A landscape with many valleys, sampled at points; each row gives a point and its height.
From any point a ball rolls to the lowest of the 2 points nearest to it. It stops when none of these is lower. Distance is the straight distance between rows; heights are no part of it.
rotu: [ 43  20 -41  -6  -4   6 -17 -34 -13 -16  -2 -14  22 -16  23 -37   4  38
 -12  -1 -32 -31   3  38  -3]  h=599
kabi: [ 31 -26  -1 -23  12 -44  -1 -10 -23  17   3   9 -31  -9 -20 -16 -16 -38
  36   7 -23 -11  10   2  -8]  h=435
zupan: [ -7  18   8  25  43  29  47  11  12 -18  -4 -29 -24  16 -39   8  24 -20
  33  11  -6   6  -3   8   8]  h=522
puvam: [ -1 -16 -11   2  48  29  27 -20  44  -9   8 -33 -63 -13   4   2   2 -24
   2   8  -4   6   4  10 -17]  h=731
topa: [  3 -13  26  30  38 -15  42 -10  -2 -33 -32  28 -18 -35  40 -22  -1 -43
  32  -4 -18   1   8  16   7]  h=235
Befom: [-29   3  14 -31 -86 -17 -30  -8 -33  -2   7  43  53  -2  19 -14   4   5
 -23  23   4  -7 -16  -4 -12]  h=590
derin: [ 27 -14 -13 -24 -53  27 -20 -11 -45  18  12  38  34 -12  20  15  -7  20
 -16   4  17  -9 -15  24  15]  h=187
Sazut: [-26   0  24   5 -30  12  29  23   2  -1  36   8 -42  15 -26  44 -36 -13
  -2 -12 -19   4 -11 -37   4]  h=242
Ledat: [ 14  -6 -11  11  12  55  -1   9  13  -5  -8 -39  21  -3 -30  14  36   9
  -8   8  25  21  27  19  28]  h=620
Bol: [ 36  -9 -19   7   1  47   1 -11  -2 -17 -37 -20  37 -10 -37 -15 -26  -5
   5  22  28  11  30  29 -12]  h=576
vuzi: [ 19   9  -8  18   9   9  41 -30   1  10  22  -7 -16  15  12  24   2  23
  12 -26 -10 -31   0 -24 -23]  h=564
Bufum: [-26  -5  23 -34  21 -32   0  12  -4 -14   3   2 -29   0 -17 -27 -41 -45
  29  -1  -5   2   1 -13  12]  h=362
mak: [  9  -1  19  33  21 -69  46  26 -22 -12  -4  34 -21  -9  23  -7  -7 -19
  25 -10   0  29 -31  17 -14]  h=145
kome: [ -4  32  17  15  51 -34  53  39 -13   8  10  -7 -36   8  -5  13 -38 -36
  30  -6 -19  10 -21  -8  -2]  h=156
Fatu: [  9 -15 -30 -17  23   2   6  -9  30 -31  14 -22 -64  -3   9  -6 -10 -11
  -5   6 -15  16   5 -16  17]  h=722
Bub: [ 21   2 -24  20  23  23  -8 -19  27   0   2  -2  23  -6   5  -6  12  -1
   0 -42   6   6  18  20 -63]  h=428
kovu: [  8 -16  21 -24  13 -53 -10  22 -14   2 -22   3 -36   1 -29 -31 -35 -54
  36   7 -27  -4  -6  23  16]  h=399
Viv: [-12   4   6 -18 -33   7  -4 -41  -4  15 -12  -7  21  -4  -7 -17 -28   4
  -5  26   5 -10  32 -61  -6]  h=567
Suvud: [ 34 -19   3   3  -4  -3 -21  -7 -24  28   9  16  21 -13 -25  12   2  25
  -4  22  19  18  29  25  21]  h=147
mevi: [-11   8  23  19 -11   5  16  31 -29   4  41  26   8  19  13  40  45  27
  -1 -11   0  -9 -36   0  17]  h=515
betuz: [-10 -15  11  20   9   9  23  15 -21 -14  -5  31  53  -4 -11  10  48  18
   2  32  43  12  10  49  -6]  h=313
Piba: [ 16   6   1  -4  -5 -78 -29  14 -22   7  11  10  -7  -3  13 -49 -12  -3
  10 -24 -28  20 -16   0 -14]  h=319
Bopo: [-12  23  -5 -50 -19  18 -38 -10 -13 -36 -16 -35  33   4  10 -35   1  13
 -28 -17 -16 -27 -27  35   2]  h=610
Pona: [-36   7 -28 -10 -35  48  -1  -7  36  -3 -20 -30 -10   5  25  27  19  -5
 -27   8  11 -10 -27 -44  18]  h=650
Naso: [ 16  -1  -8   9  23  15 -14 -29  39  23  11 -22   2  -8  10  -7  -4  29
 -23 -19  25  -8  31   9 -52]  h=410
tadis: [-36  17  28   8   8   5 -27  12  38   4  18  21 -20   1  34  12   6 -43
   5 -25 -41  33   6 -31  12]  h=317
Gov: [-20  17   9   4  25  -1   8   0  -5  23  30 -30 -20  14 -18  10  27 -40
  37   2 -46  25  -4 -38  15]  h=432
vog: [ -4   3 -27  10  33  32  17   7  23 -37 -42 -17  -6  12 -33   6  24 -22
  31  15   0  13  -6   4  21]  h=498
dakup: [  9  24 -29  26  24   1  38  -3  14  -3   1  -6 -30  22  27  21  -6 -11
  22 -35 -21 -10 -32 -22 -15]  h=582
kevu: [-21  -5  16 -10 -68  27 -16   0  22 -21  -1  11  -3  -8  18   5 -33  -1
 -35  -8  -7 -18   1 -32  -4]  h=452
buv: [-14   1  15  -5  15 -12 -31  60 -19   2   2  29  27   1   1   9  43   3
  14 -14 -12  16 -12  15  29]  h=304
Paror: [  8   7 -16   2 -20  -4  19 -33 -31  27 -10  12  29   9  -5  15  -1  25
  12   9  10 -31  -1 -29  -4]  h=437
datog: [-10   7  15  11 -13  15  13 -13   2  10   1  12  17  -8  32   3 -13  37
 -26   6  40 -30  11  -2   8]  h=292
nokem: [  6  -2  22  -6  43 -49 -17  -6  21 -20  -7  -5 -20 -23  28 -57  -6 -18
   7   0 -20   4  25   4   7]  h=260
zap: [  3 -17  -5  -5 -50 -23  -3 -12 -32  34   0  35  29   9 -16  24   1  15
   7  10   9 -11  -1 -10 -10]  h=406
Nibe: [ -8  -7 -13 -10   8  14  26  22   1 -26 -45 -16 -19  21 -50  20  -7 -16
  20  16  16   1 -13  -5  34]  h=471
Dega: [ -7  -8  11  -4 -10 -20 -12 -17 -22  13  42  35  48   5  24  13  36  21
  -8  15  28  17   7   1  -5]  h=312
vol: [-27  28   8   3  18  -9 -30  60  -2  10  35  20  16   7  29  12  26  -8
  -5 -33 -20  32 -19  -9  -1]  h=267
vik: [ 40  -8   8  28  10 -27  14 -31 -20   6  13  39   7 -19  35   7  26 -11
  23 -19 -16  13  -2   4   0]  h=436
poga: [ 17   6  17  18  36 -43  70  29 -28  -8  -9  14 -46 -20   7  10 -23 -30
  41  -7 -22  -1 -28  10  -3]  h=103
gamob: [ 13   0 -50  11  -6  41   4 -52  27  12 -26 -39  -8 -17  34  13 -10  22
 -32  31  21 -18  -2   0   7]  h=683
deku: [-11  34 -19   5  40 -18   5  31   5  11   7 -20 -21  11  16  14   9 -33
  19  -2 -47  46 -14 -27  35]  h=400
Gil: [ -5   1  16  13 -53  -6   7 -22 -43  56  39  17  30   1   2  36  17  35
  -6  35  11  10  12 -20   0]  h=377
Febo: [-26  28 -22  -1 -18  12  -6  -2  41   6  20 -27 -14  11  13   8  15  13
  -6 -14 -28   8 -11 -62 -13]  h=453
kov: [ -1 -16  39  -4 -25 -21 -27 -34  -2  -4  31  42  -7 -16  44 -20 -20   8
 -23  18   0  -5  24  10  35]  h=366
zunu: [ 25  -5 -22  11   4  14  23  -7  -6 -22 -39   7  16   7 -38 -14 -15  -1
  18   6   5 -18  -2  20 -15]  h=551
ver: [-33  31  31  30  12  -4   4   6  20  26  39  -5   0  18  19   9  25  10
   4 -36  -6   4  -7 -24 -21]  h=356
duri: [  0 -21  27   6 -17  10  20  20 -31   0 -17  24  18   1 -41  36   8   5
   0  22  48  -9   0  23  37]  h=259
pobop: [ 11   6 -17  16   6  49  31 -12  18   2 -32 -49  14   9 -10  25  -4  12
 -15   4  45 -17   7   4 -23]  h=542
laz: [ 16 -24   6 -23 -77   7 -30  21 -10 -17   4 -25   2  -9 -19   0 -43   5
 -54  20   5  -5   6 -18  27]  h=504
mit: [ 15 -33  22 -20   7 -57  12 -13 -32  32  24  20 -19  -6 -24  -2 -11 -13
  19  23  10   1  20  -4 -15]  h=464
Lizim: [ 24  -2 -16 -15  -2 -35  -7   4 -32 -24  22  29  21  -4  34 -35  14  42
 -22  12   3 -15 -25  56 -27]  h=252
bozuz: [-14 -15  27  -2 -26 -32   1  34 -30  39  -2  16 -15  22 -54  28  14  -3
   8  12  24   4   1   9   4]  h=503
tada: [-44   0  18 -20 -11  17   1  15  34 -19 -12 -24 -22  13 -23  -1 -41 -17
  -6   3  31   6  11 -49  -9]  h=378
Ran: [-25 -10   6 -13 -50  15   7  32   7 -10   0 -15 -23   8 -46  37 -20 -21
 -10  10 -11  20  -4 -56  23]  h=290
Fala: [  3 -11  12  -5 -68  21 -11  -2  -1 -25  -5 -22   5  -8   4   2 -62  -3
 -59  -9  22 -12   8 -17   0]  h=477
tipim: [-32  -4  -6 -26 -12   8  -1  24  19 -16  -8 -10 -41   8 -30   2 -37 -35
   4  21 -15  21  -6 -41  26]  h=337
dos: [-21   1  26 -20 -68   2 -33  -5 -20   8  -7  23  55 -19  10 -13  -3   4
 -21  29   2   8  26 -32   1]  h=568
barur: [-16   6  -2 -25 -31 -35 -27  46 -27   8  -4  19   9  14 -11 -14  -5  22
  -5   1  10 -17 -31   4 -18]  h=357
tuv: [ 23  -4   1  16   1  35   3 -14  -9   9  11  -5  39 -11   2   9 -22  25
 -21  -1  60   9  34  27 -39]  h=581
refe: [ -8   2  26   7  -6 -26  -8 -40 -27  39  32  24  26  -5   4   7  26  19
   7  24 -11   7  34 -25  10]  h=344
Rok: [-12  11   6  -9  12   5 -33 -25  34  -2 -23  -7  30 -18  28 -45  -3   5
 -24 -11  19 -20   2  46 -31]  h=394
rudir: [-36 -15  37   8  -1  45  15 -23  40  20  11 -37 -18   5 -22  29 -10 -29
 -11 -12  24  -6   9 -18 -14]  h=440
vuvol: [-13  -2 -28  10  24  55  -1 -12  42   4 -10 -63  -1  -5 -11   8  60  14
 -31  26  18  22  10  15  16]  h=636
zakep: [-48   8 -24   1   3  20 -20 -25  65  30  -4 -38 -35   2  18  13  39 -10
 -11   2 -21   0 -22 -38 -20]  h=475
tem: [  6   0  -3  22  34   6  -7 -10  53 -10 -27   4 -17 -21  57 -12  29 -25
  -1 -17 -31   4 -12  17  14]  h=499
niki: [ 10  16 -12  12  17  -8  20  10 -10 -16 -21  36  26  -2  35   7  31  23
  15  -5  -6 -27 -32  -1  18]  h=666
dunel: [ 12 -27 -26 -37 -13   4 -39   2   8 -23 -11 -22 -26  -1 -48 -19 -18 -20
  -4  -5  -9  29  -1   8  33]  h=375
lubas: [-33  -2 -20 -25  40   0 -19  11  35 -11 -11 -37 -21  10 -28 -22   5 -12
   6  14   3  31  16 -32   8]  h=279
Gep: [ -3   4   8  -2  26 -53 -26   7   1  -8   2  13   9  -3  19 -50   8   3
  13 -13  -3  14   3   1   2]  h=289
Nef: [ -9 -10  11  -4   1  28  15 -25  -7  18  28 -16 -19   0 -29  22  11 -25
  17   0 -24  11  17 -36  19]  h=466
gota: [-12  14  12  -2 -12 -22  -4 -23  -6 -35  -4  28   5  12  11 -35 -22   7
  -7 -26  17 -23 -20  27 -15]  h=342
Sisib: [  1 -16  21  10  13   4 -15 -23   1 -16   8  52  26 -16  28 -18  11 -13
  -8  -3  28   8  12  49  -4]  h=569
Fep: [  4  -8  25   4  44 -23   5 -31  30   1  -9   2 -34 -33  36 -42 -13 -37
  13 -22  -9 -12  17   9 -27]  h=234
Lufu: [-10 -21   0 -16   1 -16   8   8 -17  -7  23  40  64   1  21  -3  35  12
  -8  40  36  27 -18  49  -7]  h=282
rad: [-21  22  37  12 -57  19  14 -26   6  19   2 -11  35 -10   2  19 -13   6
 -30  31  20  -3  31 -52 -18]  h=534
pano: [  8  -3  16  20  34 -30 -13  34 -13   3  -2  20  -1  -5   1  13  35 -20
  28 -10 -26  32  -2  12  34]  h=335
Pivu: [ 44  -1 -54 -18 -17  24 -26 -39  -9  -8 -14 -22  11 -10   7 -22  -3  20
  -8  25 -26 -13 -10  29  49]  h=570
gafoz: [-32  24  27  10  12 -57   6  53 -24  35  21   7 -11  26 -20   6  -6 -14
  26   2 -17  27 -11 -24  -8]  h=439
vivog: [ 18  -3  22  21  29 -52  42 -11  -8  -9  10  14 -23 -20  33 -25 -16 -11
  25 -19   3  12 -12   2 -36]  h=174
pubit: [-33   5 -14   4  19   5 -25 -17  58  18 -15  -3 -23  -5  49   8  10 -27
  -7  -6 -21 -17 -23 -13   1]  h=489
Roz: [-20  22   7  15  -9  41  25 -24   8  21 -14 -51  29  23 -12  28   2  10
 -10  -3  38 -28   6 -32 -22]  h=516
somu: [-17   8 -37  10  24  26  16   7  51 -21 -30 -29 -35   8  14  13  10  10
 -10  -1   7 -18 -27  -3   4]  h=623
fide: [ -2   5  23  20  36 -32  -6 -14  30  11  24  -5 -18 -14  36 -19   3  23
 -18  -9  19  -9  27   5 -42]  h=390
kabo: [ 45  -7  -7  20   5 -11  23 -19 -27  26  10  26   2   8  -5  43  34 -15
  28 -27 -36  -1 -17  -8   8]  h=414
mir: [ 31  32 -22 -10 -34  23 -33 -56 -40   9 -16 -25  40 -11  20 -20 -40  34
  -1  24   2 -25   4  28   9]  h=645
pubu: [ 19   4  -5  -3  32 -56  -3  39 -10  33 -22 -10 -23  -2   0   9  14 -40
  34  -1 -52  26  -9 -11  37]  h=367
zate: [-16  -2   3  -2 -24  -3  11  46 -10  18 -14 -37 -10  27 -50  41   1  19
  -1  16  11 -15  -8 -25  32]  h=555
fab: [-18   8  -1  -7 -54 -28 -24  59  -2  28  17  23 -21  16 -19  27 -12   4
  -7   0 -38  12 -13 -24 -17]  h=478
san: [ 31  -4 -25  10  39  17  -5 -46  14  17  18 -21   8  -9  -8  -1  40  -5
  17   1 -23  28  39  -4  11]  h=605
zam: [ 15 -24  -7 -28 -39  -1 -34  41 -28  15 -17  36   1   5 -14  23  13  -4
  -4 -12   2 -12 -27  30  20]  h=280
fav: [ -5  -7  11  -3 -12 -35  10 -26 -12  -5  19  26  -8   1  24 -17 -32  42
 -21  23  21 -31   8 -14  -4]  h=324
Gupe: [ 25   3 -28  11  18  27   2 -44  35  -4 -12  -5 -16 -13  43 -10 -17  24
 -13   6  -7 -35   6  21   9]  h=694
Nevib: [ -4 -12 -31  22  42  20  40  -6  42 -36 -33 -23 -51   1  -1 -21  -3 -29
  11   6 -23   1  -7  17 -33]  h=739
sarip: [-31  10  50  -2 -53  -7  28 -11   8  -4  12  14  -6 -19 -13  13 -19   5
 -12  28   0  -6  25 -62 -15]  h=510
mut: [  8   9  -6 -26 -33  -8 -37 -36 -24  -1   8 -14  24  -2   1 -31 -37  26
 -17   6  -8 -15   9  20   9]  h=621
Tez: [-21  30   4 -19  -7  -3 -16 -14  -6 -25 -22   4  33   5  25 -46  -7  20
 -19 -14  29 -39 -22  38 -40]  h=369
gof: [-54  25  28  -7   9 -20 -41  32  10  -3   9  33   8  -2  38 -14   3 -18
  -3 -21 -21  20  -1 -24   8]  h=295
labul: [ 15 -38  23  -8 -34  14  -8  15 -34  24 -10   6  23 -11 -34  37 -11  -5
 -13  21  34  10  20  -1  38]  h=210
folos: [ -9  -1  11  -5 -19 -62 -22  53 -21  50  12  29 -37  26  -4  30  -2 -18
   7  -3 -17  21 -15  -3 -20]  h=459
nuf: [  6  -3  22  20  48 -16  51 -14  22 -12 -15  -2 -42 -33  48 -11  -6 -41
  26 -26  -9  -8   0  11 -27]  h=208
dutad: [ -7  -7  -4 -24   6 -24 -29  26   2  20  16 -15 -18  13 -48  -3 -18 -25
  28  -6 -34  34  13 -44 -13]  h=359
Fefom: [ 30 -10 -29  48  28  18  27   8  -5 -24 -13  -6  15  -4   2  -9  19  29
  11   0 -24 -10  19  27 -42]  h=637
fuseg: [ 31 -14 -12 -15  -4 -25 -26  30 -31   1  11  25  24 -18  20 -14  33  34
 -11   9 -11 -11 -11  34   0]  h=287
volus: [  5  -9 -10   2   9 -76  -5  45 -19  16  30  17  11  14  16  -2  34  19
   5  -1   6  35 -26  17 -38]  h=209
Sal: [-19 -12  44   3  14  30  35  10  22  -5  16 -18 -23   1 -37  26 -23  -7
 -14 -15  39   1  21   0  -3]  h=461
rusu: [  8   0  19  11  32  -3  16 -20  -1 -15 -25  21  -9  -9   6  -4   7 -22
  26   4  -8 -11  17  -2  21]  h=270
Gisa: [  6 -11 -10  -8  -1  53 -18   8  35 -21 -23 -11  16  -7 -16 -10 -12 -11
 -29 -25  36   8  18  31 -27]  h=604
giseg: [ -7 -15  17  14 -14 -44  20 -20 -18  -6  23  65  13  -1  35   9  14 -23
  14  -6  11  18 -27   9   5]  h=451
difi: [ -3  11 -55 -17  -9  44  -4 -23  19   2 -37 -43  21   1  24   5  12  13
 -27  19  18 -26  -8 -26  10]  h=668
rivi: [ -1   4   5   7  -2 -39 -24  27 -18  10  45  28  18   5  33   2  33   7
   4 -35  -9  30 -16 -13  -8]  h=240
dipi: [ 35 -32 -27   6  13  13  10  -7  26 -52   9  -9 -55 -16 -15 -22 -19  -3
  -9  -3 -33   9   6  31  10]  h=714
ronal: [-22   5  31  14   9 -29  33  -8 -23  15  18  41  -6   5  10  18   6 -20
  27  -8   1   6  -7 -26  -8]  h=467
pago: [-27  29  16  13  18   1  25  34   1  -1  14  11 -27  24 -14  25 -38 -22
  18 -20  -9   8 -16  -9   3]  h=203
Bave: [ 11   4 -10  12 -24  11  23  -8 -39  49  -9 -23  37  21 -39  35  19  21
   4  16  21 -19  -1 -17   7]  h=476
zoded: [  1  -1  14  30   9  26  37  -6 -17  -9 -10  23  22   2 -27  25  29   8
  12  10  20  -3   7  27  -1]  h=300
loku: [ 23  13 -24   2  -8 -31 -17   8   6   1   7  11 -12   8  38  -8 -10 -11
  12 -44 -54   1 -32 -27   8]  h=371
Sagiz: [-25   4   0 -14  28 -11 -30  24  16  11  28 -36   0  13 -31 -20   2  -6
  11 -16  -9  40  27 -38  -6]  h=320
nekoz: [-35  10  33   1 -19 -21  18 -16 -10   7  20  21  -4  13 -19   1 -16   3
   6   3  12  -5   5 -38 -22]  h=487
Lopag: [-27  36  -3   4 -10   3   6  51 -12  10   6 -26   5  33 -13  36  16  21
  12  -4 -21  -8 -36 -31  27]  h=565
zibi: [ 34   5  -8  10  -8   0   0 -13 -22 -19  11  22  16 -18  27 -25 -21  51
 -20  25  14 -16   8  55 -13]  h=214
kado: [ 31 -19 -12  -2 -32 -15 -18 -38 -41   5   3  51  27  -5   5  -6  -4   9
   3  14  12  -6 -16  52  -3]  h=146
kero: [  0  12 -18 -12  -7  -1  -2  -3  -2 -62 -46 -27   5  14 -25 -32 -22  12
  -2   1  -6 -37 -21  46  18]  h=554
zuka: [ 10  -6 -14 -36 -24 -37 -50  24 -39  22  10  26  25   4   1 -28  16  19
 -10  -7  -3  -2 -20  39 -25]  h=321
zomu: [-33  36   4  16 -25  19  16  -9  19  17   6 -45  -3  17   5  15  19  32
 -16   8  -6 -27   2 -52 -12]  h=481
mubub: [  3  -5 -15  -5  22  43   0 -40  27   4 -16 -21  19   2 -30  -4   1 -30
  11 -10  21  15  29  -9 -27]  h=571
direb: [ 37   0 -17  15  -6 -34  10   9 -29  15   6  23 -22   3  19  22   0  -1
  13 -38 -40  -6 -43  -8   4]  h=392
zesad: [  9  14  -5 -39 -19   5 -13  10 -26 -33 -25  -7  29  -1  -8 -28  -3  35
 -17   1  -2 -36 -35  53  11]  h=585
mivo: [ -2  10  18  33  44  10  20  22  30 -18   2 -17 -16   6 -11   4  28  -3
  15  -9  -7  21  20  22 -19]  h=540
pugo: [ 20  -3 -55   1  31  14   1 -17  19  -6  -1 -31 -15  14 -23  -4  29   7
   8   0  -9  22   8 -20  -3]  h=624
suto: [ -7   4  -9 -14 -18  11 -11   0  15 -11   5  -1  -1   5   7   2  -6  12
  -3 -19 -13  -9  -5 -28   7]  h=423
Zet: [ -5   1 -26  -3   7  33   6   9  21 -45 -57 -19   8   0 -18 -29  -3  -9
   6   3  12  -5  -9  25   6]  h=524
govug: [ 37 -29 -30   3  -4  42   4   1  -9 -12 -12 -31  18  -3 -49  17 -15  -6
 -10   3  25  23  15  13  10]  h=598
gofeb: [  0 -28 -31 -28  -9  22  -2 -15  11 -36 -17 -30 -41  -4 -37 -22 -27 -22
 -15  11  24  32  -4 -11  24]  h=405
kem: [  1 -17  23  -5   0 -46  -2  22 -17   4   4  28 -25   9 -35   5 -20   2
  11  11  19   0  -3  18   2]  h=485
zek: [  4 -14   8 -23 -44  12 -32  17 -24   9   4  -4  34 -23  14  -2 -11  17
 -41  27   9   0  21 -20  35]  h=539
Piv: [ 49   1 -45  17  18  28   1   5   1 -18  11  -5  14 -14  24 -15  10  43
 -15 -12 -17 -18  15  31 -35]  h=622
gel: [ 31  -4 -25 -16   1  35 -26  -5 -11 -13 -19   8  37 -13  16 -15  27   5
  -1  12 -20 -14   0  26  56]  h=537
Sevi: [ -8   9   8  13  12 -73  11  46 -24   0   6  31 -11   4  23   4  17   3
  16  -5   7  22 -38  15   4]  h=175
zuv: [ 32  11 -12  10   7  24  10  -7  -8  -2  -5   4  22 -17  26   2 -11  56
 -21  28  27 -35  12  19  13]  h=256
nebez: [ -4 -29  30 -11 -20 -61  -8 -12 -20  -6  35  52 -24  -6  27 -12 -18   7
  -3  18   4  -3   0  -4  11]  h=348
turef: [ -5 -10  19  38  36 -11  26  22  13 -36   1  23  -3  -3  -3 -14   8  -2
  -2  -6  11  18  19  41 -48]  h=550
Lus: [-31  -6  27  -1 -32  36  27  -8  28   5   5 -45 -13   1 -19  30 -28 -20
 -24   6  17   1  21 -57 -17]  h=415
zuzol: [-19  -1  32  17 -38  16  18  17 -24  10  51  29   7  20 -12  47  13  15
 -12 -23  22   5 -15  -7   3]  h=501
tirid: [  3 -35  27  43  16  -7  10  11  -7 -35   5  49   9 -20  10 -16  19 -17
  10  11   3  25  28  52  -8]  h=558
Basuz: [  0  -2  11  -6  -7  20 -35 -34  11  -5   8  21   7 -24  46 -19 -20  12
 -27   7   5 -17  23  20  45]  h=383
nir: [ 14  18 -21  30  36   7  19  31   3 -19 -19   4  22  -1  35  -3  44  21
  16 -11 -25 -19 -11  26 -23]  h=652
Lim: [-12  26 -36   8  26   1  -1   3  47 -28 -34 -13 -55  18  30 -14 -15 -11
   0 -10 -16 -20 -41   0  -1]  h=611
gabi: [-26  15 -25 -45 -25  28 -42  11  16 -25 -16 -33  13   6  20 -37 -10   8
 -31 -23  -4 -14 -21  -3 -17]  h=631
zeki: [ 14  -5 -11   0  48  11 -19 -32  19   3 -14  -6  12 -13 -19 -24  15 -31
  27  -8 -12  31  38  -2  -7]  h=587
labis: [-38  13  37  14   7  26 -20 -11  39  27  27  -2  -8   7  11  19  30 -25
  -5 -27 -17  17   5 -21   1]  h=336
Mabim: [-15  12   0 -13  -2   3  -4  32 -15  -9   1  24  21  12  -4   3  -1  22
   0 -16  23 -11 -21  -3 -16]  h=391
Zosi: [ 29  -1  -4   9   5  26  41 -51 -12  19  28 -16  -5  -1   2  25 -26  25
   4   1  10 -15  33 -18 -15]  h=541
Sed: [-21 -11   9 -32  27  -4  -9  -6  34 -30 -18 -16 -26  -1 -30 -41 -27 -37
  18  14   3   3  21  -6  21]  h=323
Dufu: [  8  -1 -28  -7  31  22 -19   4  20 -19 -23   1   9  -8  31 -16  41   4
   2 -10 -24  -7 -10   6  31]  h=513
Zoniv: [ -8   6  -3  -9  16  12  -8  -3   1   4 -16  -9  30  19 -39  -1   5  -1
  17  -9  23  10  24 -23  -9]  h=546
gim: [-15  11  -7 -16 -21   3  -4  59 -30  18   6   8  15  14   7  35  33  31
  -1  -3 -24 -23 -44 -22  20]  h=538
liko: [  7  19   5  -1   3  36 -41 -37  12  -1 -13 -11  23 -28  37 -38 -16  21
 -24  17  16 -19  22  57   3]  h=407
gigog: [  9 -26  10 -47 -49  28 -26  36 -45  10 -10  18  37  -9   1   8   6  12
 -32  -5   6 -11 -36   7  16]  h=237
putid: [  2   4   0  -1  14  -3   9   0 -26  36 -15 -20  28  20 -59  11  29   7
  28  17   5  -3  16 -10  -1]  h=514
Sez: [  1  -4  21   1  -2 -31   6 -40 -22 -21 -20  39  11  -4   5 -32 -13 -22
  15   8   2 -19  -3  25   7]  h=311
Vomaz: [ 25  -3 -45  -1  36  -4 -10  41  17 -15   0 -39   4   4 -31 -11  24  29
   3   0 -11   8   7   0  -6]  h=644
zub: [ -9  17  28  24  34 -27  -1 -23  19  31  51 -14  -5   3  30  -6  31  16
  -5 -31  -2  10  19 -16 -37]  h=374
kilik: [-10   0   9 -25 -40 -12 -22 -54 -12   5   6  -7  12  -5 -19 -47 -52  -9
   0  10 -11 -12  22 -20  -4]  h=594
Kap: [ 16  -8  17   3   9  28  38 -51 -11  34  65 -18 -19  -4 -23  18   3 -14
  13  -3 -12   0  33 -26  -8]  h=502
misu: [-11  -2  19   6   3 -19  26  45 -17  28  -4 -17 -36  28 -51  32   6   9
  26  21  -8  -7  -5  -2  29]  h=527
paga: [ -9   0  35  13  -2   9  27  13  -8   0  34  -7 -12  11 -26  28   4  30
 -12  -6  33 -10   9   0  19]  h=482
pedis: [ 17   9   9  17   5  57  20  -1  -3   3 -29 -22  45 -13  10  18  -4  21
 -16  22  63  -9  23  30 -19]  h=566
Budum: [ 36 -35 -12 -18 -11   0 -16  19  -4  -9 -17   5 -33   5 -53   0 -16 -27
  14  -2 -11   1  -1  39  12]  h=339
Zofe: [ 31 -28   2   0   7 -25 -27 -17 -23  17  -5  34  21 -10 -27  -7  12  -8
  14  15  12  14  21  50  -6]  h=100
Migen: [-14 -14 -22 -13   2  43  31  -8   9 -29 -17 -41 -40  11 -42  24 -17 -21
 -10  17  28  12   2 -28  20]  h=438
Zef: [ 49 -19 -22  21  19  27  22 -44  19 -27  -8   3 -24 -19  16 -16 -16   5
  -2   5 -28 -15  20  32   0]  h=704
boz: [  8 -10  12   3 -18  46 -17 -30  20   1  -3  10   9 -21  12   9 -39   3
 -30 -19  45  -2  22  35 -26]  h=593
Mebeb: [-10  26  -1   5   8 -53 -10  23  -3   7   8  13 -13   7  33 -14 -35 -26
   7 -34 -42  25 -27 -29  -4]  h=349
Rulig: [ 17  17 -21 -10  -3  22 -32 -38  -5  17 -27 -26  40 -17  16 -26 -17  33
   1  43  17  -3  25 -10  15]  h=670
Fuv: [-19   3  12 -22  13 -44  -3  43 -20  49   5 -10 -36  14 -40  14  -8 -50
  36   7 -35  16   6 -28  -6]  h=401
sivi: [-19 -12 -12 -28 -22  43 -37  17  38 -15 -19 -45  16  -7   8  -5 -10  -7
 -46 -22  31   1  -6  -2 -12]  h=617
bubiv: [  8  23 -21   6   7 -14  23 -14  16 -18 -22   7 -39  12  20  -9 -31 -14
  16 -15 -24 -30 -31 -14  -1]  h=597
noboz: [-28  18 -15  20   0  45  25  -2  37   9  -3 -31 -18  20  22  41  35   8
 -14  -9   2 -27 -31 -19  31]  h=635
mosa: [ 26 -20 -14 -12  -6  -2 -27  40  -7  14   5  19 -16  11 -39  25  -6 -18
  12 -26 -16  17 -12  17   5]  h=314

Call two points neighbours if one is among the 2 nearest of the other. Go from one point of each pair to the other, from neighbour to neighbour, staying as low as possible. Name the highest point that can't be avoided.
poga, zibi | liko
lubas, nuf | fab
Lufu, Zofe | betuz

For each start below, name the point where the ball stops.
misu | lubas
Pona | mak
turef | Zofe
kilik | nuf
san | Lufu
gim | poga
Bub | mak
Nef | mak
